Each row is a point on a tangle of strands that fork, close into loops and nearly touch. The rows are in no order.
Two points are linked if the straight distance between their rows is under 65.7.
Q70: [ -2.0  -2.4  -5.0  13.2   4.6  23.5   9.3   9.0  22.6  29.0  16.2  12.2
  27.8 -11.9 -13.8  35.0 -11.1 -12.2 -15.5 -26.9 -11.3  20.8   1.2   1.8
  -5.8   8.7   5.4 -31.9   3.2 -15.1]
Q206: [-13.2  16.2  10.8  -5.8  14.8  23.9   0.2  -2.5 -10.0  -6.1 -27.7   4.3
   4.3  12.6 -10.1   9.5  20.6  31.1 -13.7  -1.6   2.1   9.5 -12.8  -2.8
  -9.7  -4.1  -0.8 -14.9  29.1 -23.7]
Q173: [-12.3   8.7 -13.6 -17.3 -10.1  -3.9  -3.7   0.0  12.6 -23.7 -14.7 -33.9
  -1.7 -16.0  -6.8  17.1  -7.3  -0.7   0.9  14.7  -0.6  10.9  -3.8 -25.9
  10.7  -3.7  -6.6   7.6  18.7 -11.6]
Q209: [ -8.5  -3.4   1.6  -6.9 -18.6  -2.8  -3.2 -12.8  14.2   1.0   6.7   2.2
 -23.8  21.2  -8.5 -32.9  -9.8  -8.4  18.1   7.9  -1.6   1.6  29.3 -15.6
  17.1  13.9 -29.7  19.7   5.8   8.8]
Q672: [ -9.0  -8.2   0.4  -0.2  -8.7   0.9  -5.9   3.9 -12.7  -5.9   5.2 -16.0
  -0.3 -12.0  -6.9  10.6   2.3 -23.2 -37.6  -1.6  15.0  -3.7  -5.2  25.5
  15.5  -6.9   9.5  11.3 -45.3  -4.0]
Q861: [  3.5   8.9  -5.6   4.3   9.2 -15.8   2.7   0.8 -18.1 -23.5 -29.0 -21.3
  -1.3   2.6   3.2   5.6  12.6  13.7  19.1  16.5 -13.3  10.8 -11.8  -8.0
   1.8   0.9  25.0  10.6  35.4   1.3]
Q242: [  9.1  -1.2   9.3  -7.1 -23.1   4.0   2.7 -23.8  -5.7  31.7  27.1  -6.4
  24.7  19.4   3.9   4.8  14.3  -5.0 -43.3 -11.2  17.3  -3.6  14.2  36.6
  -8.7  -3.8 -10.1   9.5 -20.4 -15.3]
Q345: [ 12.8  -1.4   0.5  12.8  15.0   6.8  15.1   1.4  -0.2  -6.1   0.2  -7.9
   1.2  12.5  13.4   8.3  -7.8  -8.9  -0.2  -6.3  -8.2   9.8  23.4 -27.5
 -24.6  16.2  14.1 -24.8   7.2   2.7]
Q342: [  8.2   0.5 -10.6 -17.8 -10.7 -18.2  -3.1   5.5 -10.4 -13.5  -5.7 -17.6
  -8.6   5.3  18.2 -18.2  -3.8  -4.0  32.6   7.1  20.6 -21.7  -2.6   7.9
  15.4 -13.9  -7.2  26.1 -19.1  18.0]
Q874: [ -4.7  -7.1   7.1  -2.3  -7.3  -9.0  -9.8 -13.1  13.5   7.0   4.6  45.2
  -9.8  -7.2 -23.2 -15.6  -2.8  22.2 -15.4   6.0  -8.3  -5.2 -14.3  11.4
   9.9  12.1   0.8   2.8  11.5   1.5]
Q390: [ -0.8  -0.8   7.5 -26.2 -14.8  10.1 -18.4  15.9  11.2  -8.1  -5.0  -5.5
   3.6 -21.0   1.3   8.9 -14.6 -10.3  16.8  -8.9   8.4 -12.9   5.2  15.1
  31.8 -23.1 -21.2 -10.7  -7.4   2.7]
Q673: [ -4.3  -4.9   3.7  -3.7  -5.7   8.7  -7.8   0.5  -3.9  -4.1  -2.1 -13.7
  13.6 -21.9  -6.5  32.6  -2.6 -22.1 -29.4  -8.1   7.5  -1.6 -14.4   8.7
  10.4  -3.2  15.7  -1.2 -21.0  -1.8]
Q554: [-13.6  -2.3   0.6   4.0  20.7  28.9 -13.3  11.8 -14.5  18.4  -6.5  11.9
  24.7   5.8  -0.6  16.7  14.4  18.0 -22.7 -31.4 -10.9   3.9 -22.4  28.2
  -3.6 -12.6  11.4 -36.0  12.9 -11.7]
Q90: [ -5.6   2.5   3.9   7.0 -12.7  13.2  13.0 -13.6  26.3  15.6  13.7  -4.5
  11.0  14.1 -14.3  -4.7  -4.2  -0.1  -2.7 -13.1   9.4  10.7  26.6  -7.3
  -9.8  15.8 -12.8  -2.7  -7.5 -29.4]
Q523: [  7.7  -2.7  -8.4  14.0   1.5 -13.6   1.3  -0.1  -8.4   8.4  21.8  14.7
 -12.6   8.0  10.9 -36.7   7.5  -6.8  23.9   0.3   1.7  -1.0  -8.6   1.4
  -7.5   7.3  -0.1  17.4  -5.7  33.1]
Q853: [-11.2  -5.5  13.9  -1.1  -5.9  21.4   1.4  -0.2  10.3   4.0   6.0  -3.7
  -8.0   9.3 -11.4 -14.4  -2.6  -7.5 -10.4 -15.0   8.0  16.6  33.4  -8.7
   7.2   5.8 -22.3 -10.4 -14.5 -23.3]
Q517: [ 11.9 -15.0  13.0  -7.1  23.3  20.9 -17.5  15.8  -6.8   6.4 -20.5  -4.7
  23.8 -11.2   2.3  16.8  -7.3  -4.6  19.5 -25.9 -28.9  20.9  -0.7   3.7
   9.8  -9.0  -9.7 -15.2  37.0  -8.1]
Q771: [ -4.7  12.2 -28.9   8.4 -11.0 -14.9   2.1  -8.5  -6.1   3.7 -10.3 -55.1
   1.3   7.7   2.4  -9.6 -16.2 -27.1   5.9  -2.8   9.4  12.5   5.4  12.7
   1.9  -8.5   5.0  37.6 -21.6  22.4]
Q648: [  5.2 -14.7 -23.7  11.1   2.5  -7.8  -9.3  19.8  -2.7 -16.8  14.0 -14.1
  -8.0 -29.7   4.6  28.3 -14.0 -23.4  22.8   3.1  -4.3 -10.9 -11.2  -1.9
   5.7  -5.9  12.2   0.7  -8.6  39.8]
Q375: [  0.7  -8.7  -9.1  -2.8  -2.3  -6.0 -24.7  21.7 -17.8  -9.4 -10.3  16.8
 -24.3 -17.6  -8.7 -10.7 -13.2  15.4  24.6   8.7  -6.7 -27.9 -18.8  13.6
  24.3   7.0   7.3  -1.2   7.6  33.6]
Q434: [-10.4   9.4 -19.6  16.3  -3.9   2.1  -1.6 -11.9 -21.0  -4.9 -19.0 -44.1
 -18.0  15.9  -5.4 -17.5  -4.6 -29.5   4.5   0.9  -3.0  22.1   0.7   0.1
   0.4   2.3  13.9  21.2   0.4  16.5]
Q848: [ 12.3  19.7   4.6 -11.4  15.3  16.7  30.6  -1.4  16.5  12.3  17.9  -8.1
  23.7  18.8  13.2  11.0   3.2  18.9  -1.7 -12.0  14.2   8.4   1.6  -7.3
 -39.1  -4.5  -8.2 -28.4  -5.1 -10.2]
Q350: [ 16.4  -0.2  17.2  -2.0   8.9  27.0  -6.0   1.8  -4.9   8.1 -14.9  17.4
  10.1  24.6  -2.9 -20.0  -2.9   2.1   8.0 -16.1 -25.0  17.8  27.0 -16.3
  -1.7   5.3  -6.9 -14.5  22.2 -25.3]
Q664: [ -0.1  15.8  17.1  -5.4   2.0   8.3  25.0  -8.4  -9.7   6.8  -8.6 -19.3
  12.2  27.5  18.7  -0.7   8.3  14.5 -41.8  -5.5  33.7  -0.7   7.9  -0.1
 -35.9  -9.4  -7.8  -5.9 -19.7 -17.0]
Q377: [ 18.0  -9.9   9.1  18.1  14.8  -7.3   2.8   3.4   3.0   7.2  -5.0  28.3
   8.4 -18.8 -19.9  11.6 -14.9   4.0   5.4  -2.4 -23.9   6.2  15.8  -8.5
 -11.7  20.2  27.4 -12.0  22.2  -0.1]
Q241: [-13.6   9.9 -27.0   4.0 -15.6 -32.9   8.8 -11.6  -3.0   9.7   4.3 -36.3
  -4.0  -6.6   1.7  -3.5  -7.3 -19.7  -2.0   6.0  22.6   1.7 -19.9  27.0
  -1.1 -12.7  10.1  38.9 -29.1  20.4]
Q671: [-10.8   2.2  -5.7 -10.6   1.0   2.0  -4.3   0.9   5.3 -21.0  -8.3   0.0
 -12.5 -17.2 -18.6  11.3   1.1  11.7   5.4   5.5  -6.2  11.5  -1.0 -21.6
  15.0  11.8  -4.8  -2.8  11.3  -8.4]
Q795: [-12.6   2.9   1.4   1.6 -11.3   4.2  -0.5  -2.2  16.9  16.6  30.9  23.4
  11.9 -16.9 -15.3  26.1  -1.7   8.1 -35.1  -2.7   3.6   2.9 -13.1  10.8
  -9.8  10.8  12.5  -9.6 -13.7 -11.3]
Q761: [ 20.7  -3.0  11.3  14.3  -9.1  -7.9 -10.9  -2.1  -3.7   7.4   9.8  25.2
 -14.5  24.9  10.0 -38.4   4.0  -9.0  14.3   2.2 -13.6 -26.5  -1.2  15.5
  12.1  -3.3  -1.8  17.4   0.2  28.6]
Q252: [ -5.0   2.0   0.4  22.6   9.6 -11.7  15.4  -7.0 -20.8 -12.7 -10.8 -23.7
  -1.3   9.4  20.8  -2.8  18.4  -3.3 -31.6   6.0   9.3  -8.0 -13.2  -0.6
 -29.5 -14.3  30.8  -3.3   0.5  -0.6]
Q575: [ -2.9   1.7 -10.1  20.1  -0.4 -11.5  19.4 -21.6  -4.7   5.8  13.2  -1.1
 -18.4  21.1   0.8 -21.1   9.6   2.6 -16.1   7.6   1.3  15.2   1.8 -21.5
 -19.0  25.1   7.3   1.2   1.9   0.9]
Q372: [ 19.5  -5.4  16.1   0.5 -13.4 -13.0  -7.4 -14.3  -6.0   5.7  16.5  20.2
  -8.6  19.9  18.4 -32.4   6.5 -12.9 -18.0   0.7   0.6 -23.9  -1.8  31.6
   9.4 -11.3 -11.5  32.2 -18.1   7.8]
Q451: [  9.8  -2.7   1.5 -20.0  -2.4  10.6 -15.4  19.5  -0.8  -7.8 -13.6 -13.9
  24.0 -30.8   5.1  30.0  -8.4 -16.7  19.0 -17.0  -3.3 -16.6 -11.9  23.7
  27.8 -25.6 -12.5  -3.9   0.6 -12.8]
Q296: [ -5.2 -10.1   3.1   4.5  -2.7 -11.1   6.5  15.4  27.4   1.9  20.7  24.9
 -14.1 -17.3  -9.3  -6.4 -10.5 -13.3   3.4   1.5   7.2   4.4  14.0 -18.9
   7.3  15.4 -13.2   1.6 -21.4 -15.6]
Q216: [ 16.0  -8.1   6.6  -5.7  -4.4  15.6 -22.9   4.3   7.4   6.8 -22.0  -0.4
  17.6 -10.2 -27.2   9.0 -17.0  -8.2   2.6 -20.6 -27.9  13.4   9.6   1.9
  19.2   0.7   1.9 -10.6  33.5  -5.1]
Q958: [ 16.2   1.7   7.4   7.1   6.8  -1.6  25.2 -13.4 -10.9  -4.5  -2.8 -22.6
  11.4  29.4  21.2  -1.6   4.4  -1.8 -30.8   1.8  19.3  -5.1   9.6  -9.0
 -43.8 -10.4  13.4 -11.2 -11.4   1.8]
Q108: [  4.6   3.1  -4.9 -14.1 -17.1  -1.3 -15.3   1.9  -4.0 -18.5   1.8  -4.8
  -3.9   0.6  -0.4  -6.9  -8.5 -19.2   9.5  -4.0  13.5 -15.2  -1.7   2.2
  20.4  -6.8  -8.6   7.8 -17.5  10.7]
Q947: [ -6.6  -7.2  -5.3   7.6 -16.5  -8.2  -1.5   0.1  20.1   8.7  31.5  34.1
  -0.2 -20.6 -21.9  15.0  -1.7  -6.0 -22.2   5.1   2.6  -3.0 -16.3  13.9
  -0.6  11.0  19.3   2.1 -27.5  12.9]
Q733: [  8.4 -13.7 -13.6  18.4  -6.2  -3.6  -5.6   4.8  14.1  11.9  15.3  21.6
  -1.6 -24.2 -24.4  32.1  -8.1 -22.7 -20.5  10.6 -11.5  -2.4 -13.6   7.7
  11.3  10.2  30.6   1.2  -5.8  14.2]
Q630: [-14.3   3.9   9.0 -18.4  16.3   0.9  -4.0  -0.3 -20.1 -24.7 -12.8  13.5
 -14.3   1.0   8.9 -16.4  22.8  24.6  -5.0  13.0   1.0   0.7 -26.1   1.7
  21.8 -12.6 -13.5  -2.4  -7.7 -15.5]
Q55: [ -9.3  17.3 -13.8  22.8  -3.5  -3.6  -8.5 -21.4  -9.1  28.7  20.5 -16.3
 -20.2  18.5   1.1 -35.5  -0.6 -21.0  -0.3  -3.7   2.9   1.4  16.2   9.8
  -5.7   3.8 -24.8  25.8 -31.1  29.2]
Q258: [  1.7  -9.7   8.8   6.3  -3.8 -21.2  -9.6  -5.6  -8.0   4.4   7.7  41.0
 -14.4  -8.3  -3.3 -24.1   8.4  40.5   8.1  13.2 -10.3  -5.0 -19.9   4.0
   2.3  11.1   8.4  10.1  19.1  14.0]
Q667: [-10.1   2.0   4.7   7.0  -6.9  12.4  -1.6   0.6   9.1   9.0  11.3   3.8
  18.0 -20.1 -22.4  32.9  -3.8 -11.5 -31.7 -18.5  -2.1  10.8  -1.6   6.9
  -1.6  -4.1  12.3 -13.3 -10.0 -11.5]
Q969: [ -5.6   0.6  -5.6  -1.9  21.0  21.4   9.0  12.9  -2.2  11.2  16.1  16.3
  30.9  -1.7   7.8  21.3  14.7  31.8 -12.8 -20.0  -5.8  -0.8 -22.8  14.4
 -20.6 -14.2   3.3 -52.8  12.1 -13.3]
Q806: [ 11.3   9.0  -0.3  -5.2   0.5  11.9  31.2 -15.3  18.3  35.6  25.6 -10.8
  22.4  26.5  11.2   5.5  10.0  19.7 -31.0 -13.5  15.1   4.6  21.5  11.2
 -30.7  -0.8 -12.9 -29.1 -21.0  -1.6]
Q793: [ -3.2   1.1   3.6  -4.5  -5.0   9.2  15.7 -18.2   9.3  40.2  33.5 -11.7
  24.6  12.5  -0.5   5.9  12.4  10.2 -37.1 -16.1  26.6   3.7  25.0  20.6
 -17.5   2.1 -22.6  -6.7 -25.8 -20.8]
Q46: [-12.0   0.7  -2.6  13.2  -0.7  13.2  -1.7  -3.3  -4.5 -16.4 -21.4 -29.1
 -14.0  21.5  -7.2 -11.8   1.1 -20.1 -10.5   0.5 -12.8  20.4  20.4 -25.4
   5.2   8.4  14.4  10.4   9.4   4.2]
Q591: [ -1.6  -7.6  -3.3  -9.6  -7.5  -2.8  -9.4  -5.4  -7.7  -7.3  -3.1  -3.8
 -31.9  28.7   6.4 -39.4   8.4  -0.7  25.4   7.1  -7.5   7.4  21.4 -20.3
  15.9   0.0 -13.3  16.3  12.0   8.8]
Q692: [ -7.7   0.0 -27.2  -9.0   4.9  -8.9   1.8  14.2 -20.3 -23.4 -10.6 -31.5
 -17.8 -12.3  18.7  -5.3  -2.2 -11.0  38.7  10.7   7.7 -10.6 -14.7  -3.5
  17.7 -17.3  -4.0   8.9 -11.0  16.7]
Q809: [  4.8  -0.1  11.5 -27.0 -16.4   3.0 -11.8 -10.6  -9.0 -11.2 -20.6  -1.2
 -11.6  23.6   3.0 -27.4   5.2   9.0  10.6   4.5 -10.4   5.1  13.2   1.1
  22.1  -9.6 -12.4  28.9  12.5 -12.0]
Q239: [ -1.5   4.8   7.8  -3.4  23.1  18.3 -13.2  -1.3 -15.0  12.6 -19.1   8.4
  26.5   4.3  -6.1   4.9   6.7  31.8 -11.8 -20.0 -15.2   5.2 -17.6  18.3
  -3.3   1.5   5.9 -15.1  34.2 -12.7]
Q556: [ 11.1 -13.3 -12.3   2.6   5.8 -18.9  -3.0   5.8   9.3 -19.9  19.1 -16.4
   2.8 -24.4   7.8  19.2  -5.4 -21.2  22.9   7.9   8.3  -1.0  -3.5 -21.7
  -8.7  -5.0  -2.1  12.7 -27.8  22.5]
Q149: [-25.5  19.2  10.7  -7.3   8.1  29.0   5.9   0.5  -6.5  -8.3 -29.1  -9.7
   4.9   5.8   7.0  21.9  10.1  15.4 -15.2   6.8  14.2   2.3 -15.7 -19.9
 -24.3 -10.4  -1.1 -22.4  19.6 -11.3]
Q418: [ 13.9  -1.2  19.7  -9.8 -17.4   1.1  -1.5 -18.8 -10.9  16.8  19.9  13.3
   8.1  16.0  13.8 -13.4  12.4  -9.9 -20.1  -4.6  14.4 -12.9   2.6  30.6
  -6.0 -10.5 -10.5  19.1 -24.8  -2.3]
Q783: [ 14.7  -4.8  -3.9 -10.3  -0.7  -2.3  -4.4  12.5  -5.2  -6.3 -15.5 -11.2
  13.2 -32.7   6.1  35.5 -12.3 -27.3  19.9   1.7 -11.6 -19.0 -10.9  29.5
  21.6 -19.8  11.8   5.7   4.7   6.2]
Q819: [ 13.7   1.1  10.4 -26.6   0.0  -7.9   2.4  -3.4   6.9 -14.8 -14.2 -31.2
  12.2  11.3  18.6  -1.0  10.6   5.5  25.3   6.4   6.8   9.5   9.3 -29.7
   1.8 -18.7 -10.0  27.9  16.8 -11.6]
Q786: [ -5.8  -1.1 -12.8  -6.1  12.5  -7.7   0.2   5.0 -13.9 -32.9 -10.6 -32.4
   1.1 -16.4  13.0  19.8   5.5 -13.9  20.9   7.6  12.2  -4.8 -14.8 -13.1
  -4.3 -14.2   2.3  14.3 -24.7   5.4]
Q899: [ 27.0  -5.0  25.2   7.2  -1.7  17.2  -7.2   3.5   6.8   5.1  -6.7  19.8
   0.3  14.2  -6.6 -20.1  -9.3 -10.5  23.5  -7.8 -22.4   2.2  25.3 -15.4
  -3.7   8.9 -16.5   2.0  26.5  -1.6]
Q273: [-24.3  -0.4  -1.0   9.8   7.2 -15.7   6.7 -12.6   0.7  -5.0  11.3  14.1
 -23.2   6.1   4.8 -25.1  19.3  22.8 -15.4  11.1  13.5  10.5  -5.9 -19.6
  -2.7  21.6  -0.2  -5.6  -7.0 -10.9]
Q749: [ 13.3  -0.5   0.1  21.8   4.0   3.6  19.8  -2.2  11.7   3.5  13.9   8.2
  11.3   0.4   2.8  16.5 -17.6 -12.6 -11.8  -9.5  -3.0   5.6  18.1 -10.5
 -26.8  15.7  24.3 -17.4 -13.7  -3.9]
Q732: [ -5.9  10.0  14.3 -10.3  15.9  16.8   0.1   9.1 -12.2 -16.8  -2.0  -2.1
  10.4   4.9  21.6  12.9  22.3   5.3 -15.6  -2.7  20.3  -8.0 -26.4   1.3
  -7.5 -18.7 -14.6 -22.3 -18.9 -28.8]
Q157: [ 13.2 -12.7   2.4  -4.6   2.9  -2.7 -16.5  17.5  13.8   3.1 -18.2  10.1
   0.7 -27.2 -26.9  16.3 -25.8   2.7  12.4  -4.6 -30.3   3.8   6.7  -2.7
  12.3  13.4  12.0  -7.0  29.5   8.8]
Q112: [-23.3   9.2  -6.4 -11.6   3.6  -6.1   7.3  -7.4  -9.3 -29.3 -34.3 -32.3
   0.6  -2.8  -6.2  13.8  16.6  17.9   6.9  21.3  -6.0  -1.8 -16.0 -19.6
  11.2 -14.0   1.6  15.5  34.5 -14.7]
Q367: [  5.2  -7.7   3.2  -6.5 -17.9   0.9 -14.3  17.6  27.1   5.0  -5.0  26.4
 -15.7  -4.4 -27.3 -11.4 -30.5  -1.7  11.8  -6.5  -6.2 -19.9   4.4   2.0
  29.3   7.1  -7.7  -2.8   6.2  16.2]
Q850: [  4.5  -0.2   8.2  -8.6 -10.0  -4.5  -2.3  -7.1 -16.1 -12.4 -18.8   6.8
  -4.3   7.4   0.5 -18.5   6.9   9.2  -7.6   7.4  -9.1  -2.9 -14.9  13.3
  17.3 -14.3   9.0  12.0   6.5 -10.5]
Q764: [ 11.8  -1.2  20.0 -15.6  14.5  13.3   2.6  11.4  -5.7 -12.4 -16.6 -19.9
  23.3   5.4  17.1  10.8  12.8   8.8  25.6  -6.1  -2.3   9.5  10.0 -23.5
 -11.1 -17.3  -8.6  -6.0  27.6 -13.6]
Q219: [ -6.8  13.7 -12.0  20.4  -2.7  -9.5   8.0 -34.6   0.7  11.7   1.5 -16.5
 -15.7  36.6   3.0 -30.2   5.9   0.4  -5.6  13.6  -8.1  20.3  31.2 -20.4
 -14.3  26.0  -9.3  20.2   3.0  -0.8]
Q79: [-15.1  15.6   1.6   0.2   5.5  34.3  17.5  10.5   9.8   4.7 -15.2 -13.6
  27.9   9.2  14.5  35.2   4.3  21.1  -7.0  -2.6  14.9   8.0  -6.7 -15.2
 -42.2 -15.4  -7.7 -36.7  30.1 -10.8]
Q994: [ 13.1  -5.7  -4.7   7.4   1.9  18.2  25.3  12.1  23.5  31.2  12.9  17.3
  20.0 -11.9  -9.8  27.0 -11.8 -13.8  -0.6  -8.1 -14.9   3.9  17.7  -2.5
 -26.4   6.1  20.3 -24.4  -4.2 -22.0]
Q654: [ 11.7 -19.1  -8.3  14.5   6.2 -16.3 -10.7  13.7  -1.4  -4.8  13.2  11.3
   0.9 -32.1  -6.8  39.2  -7.8 -23.5  10.5   8.8 -16.5  -9.1  -6.5  13.2
   0.7   8.3  29.9   3.5   4.9  26.9]
Q432: [ 18.4 -15.5   2.9  -7.4  11.8 -12.2 -21.4   8.6 -22.2  -7.1 -19.3  20.7
  -7.8 -13.9  -4.3  -3.3  -5.2  20.6  23.6   9.6 -14.4 -22.5  -7.7  23.6
  26.1   1.4  18.5   5.7  25.7  23.3]
Q888: [-12.3   0.4 -23.4 -13.9 -16.9 -10.4 -20.5  13.3  -0.2 -20.3  -5.7   6.2
 -22.7 -28.9  -0.5  -2.8  -6.2  17.8  23.2   8.7   3.1 -34.7 -25.5  15.4
  29.9  -3.1 -10.1   0.3   5.1  17.9]
Q456: [  3.8  -2.0   2.6   2.6  30.6  14.0   4.5   6.0  -7.1   5.2   6.8  20.6
  14.2 -24.6  -5.5  32.9   1.8  27.4 -15.6  -3.4 -15.0  -0.9 -21.7   0.4
 -23.9  10.3  10.9 -39.6  17.3 -11.7]
Q670: [  9.7  -6.2 -23.7  -9.3 -15.9 -17.7 -13.0  19.0   2.8 -19.1   1.0 -19.7
  -1.2 -35.3   8.5  24.1 -21.4 -26.9  21.9   5.1   0.7 -33.4  -5.3  17.2
  15.4 -15.2  19.8   6.1  -6.1  26.0]
Q860: [-15.9  -4.7  -4.0   5.0  -7.1 -34.6   5.7  -8.0  24.6  14.1  30.9  47.9
 -13.2  -9.1   7.0 -14.4   6.7  14.7   4.5  16.1  20.6  -3.8 -19.2  -2.9
  -5.3  22.6  -2.6   5.8  -9.0  -1.3]
Q753: [ 27.3  -4.5  21.4  -4.7  -9.1   1.6 -15.0   2.5  -7.8   3.7  -3.9  30.7
   4.8  17.5   0.7 -22.2  -9.7  -6.7  13.4  -6.2  -8.6  -9.3   8.1   4.2
   4.6  -1.1  -8.5   7.2   6.7  11.0]
Q348: [ 11.2   7.0  -5.4 -12.4   4.0 -22.7   8.4 -19.3  -8.4 -12.0 -10.0 -33.2
   8.8  25.6  22.7 -11.0   7.7  -2.7  22.4   8.2   1.9   4.2   5.9 -17.3
  -3.4 -14.4  -0.6  42.5  11.9   4.1]
Q127: [-13.1   7.0   9.4 -12.1   5.6  18.7   6.5  -6.1   5.3   4.1  -4.9   7.9
   3.1  28.3  -7.8  -5.1   7.0  19.2  -8.9  -6.6  -6.1  16.2  18.0 -20.1
  -9.0   6.4  -2.5 -19.0  28.7 -22.9]
Q29: [  5.7   1.8   5.4  11.5 -22.2  -0.1  18.2 -18.6  39.4  31.8  16.0  12.6
   6.4   2.2  -6.4  -3.1 -20.4 -15.4   6.5  -3.1  -3.4   1.6  41.1  -6.7
 -17.7  18.7 -19.9   5.7 -18.6 -29.9]
Q774: [ -3.8  14.0 -21.9  31.4   1.9 -11.3   4.4 -31.9 -13.0  22.0  16.0 -17.3
  -6.6  33.1   3.9 -28.6  -8.2  -9.1   2.8  -2.8   1.3  10.2  29.0 -12.5
 -26.3  15.8 -28.8  23.3 -21.7  15.5]
Q486: [-27.2  10.0   1.0  -9.8  -3.2  -7.0   0.4  -6.2  15.7  -9.9   8.2  16.6
 -18.9  -4.2 -11.5  -8.0  10.4  21.4  -4.0  11.7   0.4  17.5  -4.6 -26.7
  11.6  15.9 -11.0  -2.4   1.2 -21.8]
Q697: [ -5.7   7.4  -4.7 -16.2 -30.5  -5.2 -13.0  10.3  27.9  -5.6   0.1   6.6
 -22.6  16.2 -11.8 -26.4 -20.9   6.8  23.5   6.1  -2.6 -24.2  15.5   2.7
  28.5  11.4 -17.0  17.1  17.2  21.0]
Q508: [  3.7  -3.1  -0.6  18.0  16.1  17.0   0.5   4.6  -9.6 -12.1 -22.7  -7.4
  -9.7  11.5  -7.6   0.5  -3.4 -11.4 -19.9  -6.6 -15.5  13.0  14.3 -26.7
  -4.9  15.7  24.7 -15.7  22.6  -5.3]
Q323: [  3.6   0.2   9.7   9.9 -16.7 -12.0   3.5   7.9  43.0  20.5  17.0  21.6
  -1.1  -9.0  -0.4  -1.1 -21.1 -19.7  16.0   3.3   6.3  -4.1  27.1 -12.3
  -9.1  14.4 -21.9   6.8 -17.9 -15.2]
Q423: [ -1.2   4.6  12.8 -14.9   3.5   0.9   0.1   0.8 -16.8 -16.0   0.7   7.0
   3.4  -8.3  13.4   4.1  25.9   2.9  -9.6   4.3   7.3 -12.2 -23.7  16.8
  15.2 -16.0 -19.8  -7.2 -29.2 -19.6]
Q609: [ 18.6  -9.5   1.0  -0.6  23.3 -11.4  -6.3  11.3 -35.7 -22.3 -34.5   1.1
  -4.2 -17.6   9.2   1.8   6.3  -6.0  22.5   9.8 -16.6  -8.5  -8.6  32.1
  19.6  -9.2  25.3   7.3  18.7  11.0]
Q816: [-13.7   0.2 -17.2   3.5 -20.7 -13.3  -2.4  -3.5  -8.7  -2.9   4.6 -22.8
  -5.8 -16.7   1.0   0.8   3.3 -15.0 -18.8   9.8  22.1  -9.0 -14.5  19.5
  13.0 -16.1  10.9  20.9 -43.7  16.0]
Q767: [-23.3  -4.5 -16.4  11.0   3.8  -4.8   2.2   7.3   0.6   0.7  26.3   7.1
 -41.4  -6.7  -1.9 -27.7   7.6  -9.6   7.6   9.7  16.7  21.5  -9.6  -6.5
  10.6  13.7 -15.1   9.0 -29.5  17.8]
Q717: [-10.1   0.2 -13.2  12.8  -0.5 -35.7   4.7  -7.1  12.0   9.8  21.9  42.9
 -12.2 -14.9  -2.1 -15.8   4.3  25.6  21.6  20.5   4.7  -4.5 -20.4  -0.4
   3.0  17.4   2.8  13.5  11.4  24.0]
Q297: [  7.8  12.2   8.2  -2.7  14.3  28.3  21.1  10.8   1.3   4.8   2.1  -0.6
  30.0   7.0  19.8  30.4  11.7  31.5   3.1 -11.2   1.6   6.7 -10.1  -6.4
 -31.2  -9.0  -1.8 -43.4  21.5  -2.0]
Q80: [ -6.5   5.9  17.3 -12.3  11.1   5.5   6.1   2.4  -9.8  -0.6   5.5 -11.5
   2.8  19.9  16.8  -5.4  24.0   8.2 -31.0  -8.0  32.0   1.5   7.9   2.8
 -14.8  -9.0 -21.2 -11.3 -32.2 -26.0]
Q165: [ -1.7  -1.1 -10.9  16.6  -9.2 -10.1  -4.6  -2.5   1.3  18.4  18.8   8.2
 -22.1  11.6   2.5 -33.6  -2.5 -16.3   9.9   7.9  11.5   4.8   4.0  -1.5
  -0.9  14.2 -11.2  14.3 -30.4  27.1]
Q87: [ -3.6  -0.5  -2.7   8.6  19.2 -13.4  17.1   0.1 -32.0 -24.4 -41.6 -21.0
  -3.4  -1.4  16.7   9.3  -4.8   0.0  23.0  23.1 -17.4  -3.5 -13.8   5.1
  20.0 -13.5  29.4   8.0  24.7   4.8]
Q62: [  7.9  -0.5  10.0  13.7  26.5   0.7  12.9   7.5  -3.2  -4.0  -3.2  26.6
   3.8 -13.4 -10.3  12.9  -6.3  26.4  -6.7   7.6 -16.0   4.7  -0.7 -10.3
 -25.3  15.3  32.8 -31.3  19.0 -11.0]
Q728: [  4.4  -1.2  11.8 -11.6  21.4  13.6 -12.2  18.7 -12.3 -18.0 -22.8 -18.4
  14.4 -15.5   8.1  20.4   5.7  -9.7  15.1  -3.8 -14.5   8.3  -2.6 -11.9
  -2.9 -13.0  -5.5 -17.0  32.1  -8.5]
Q946: [ -1.3  -1.3  -5.5   9.0  -1.9 -18.0  -2.2 -14.4 -15.8  -4.7  -3.7  -8.3
 -14.6   1.4  12.6 -16.0  16.3   2.9 -19.4   1.7   3.3  -5.4 -20.7  17.7
  -0.7 -19.1  14.0   9.1   3.1   0.3]
Q791: [-16.4  -6.1   5.4  -4.9 -13.7  -9.0 -11.0  10.7  38.0  20.8   5.5  41.1
  -4.6 -10.5 -41.5 -11.1 -17.0  17.2   6.6   6.0  -9.0 -23.3 -13.5  13.7
  20.5  10.0  -2.9   5.7   5.4  13.1]
Q834: [ -9.2  -7.2   6.8  -0.4  -1.3   5.3  -2.2   6.4   6.3  -1.3  18.2  -9.4
 -16.6  -3.6  -9.3  -6.7  -5.4  -7.9  -2.1   6.2  23.3   8.6  25.9 -23.8
  13.2  10.4 -30.4  -6.2 -36.1 -13.5]

How many points has the smallest loop of links through each point below? Write - if it is on no loop.
Q252 -> 9
Q451 -> 10
Q654 -> -
Q242 -> 15
Q456 -> -
Q323 -> 6
Q241 -> 13

A fork is a point with three links, a tip a point with one. Leave the first point through the second and follow the links. Name the first fork or tip that comes.
Q888 / Q375 -> Q165
Q786 / Q692 -> Q648
Q860 / Q717 -> Q850
Q173 / Q112 -> Q888
Q456 / Q62 -> Q348
Q348 / Q819 -> Q969
Q809 / Q591 -> Q860
Q70 / Q994 -> Q667
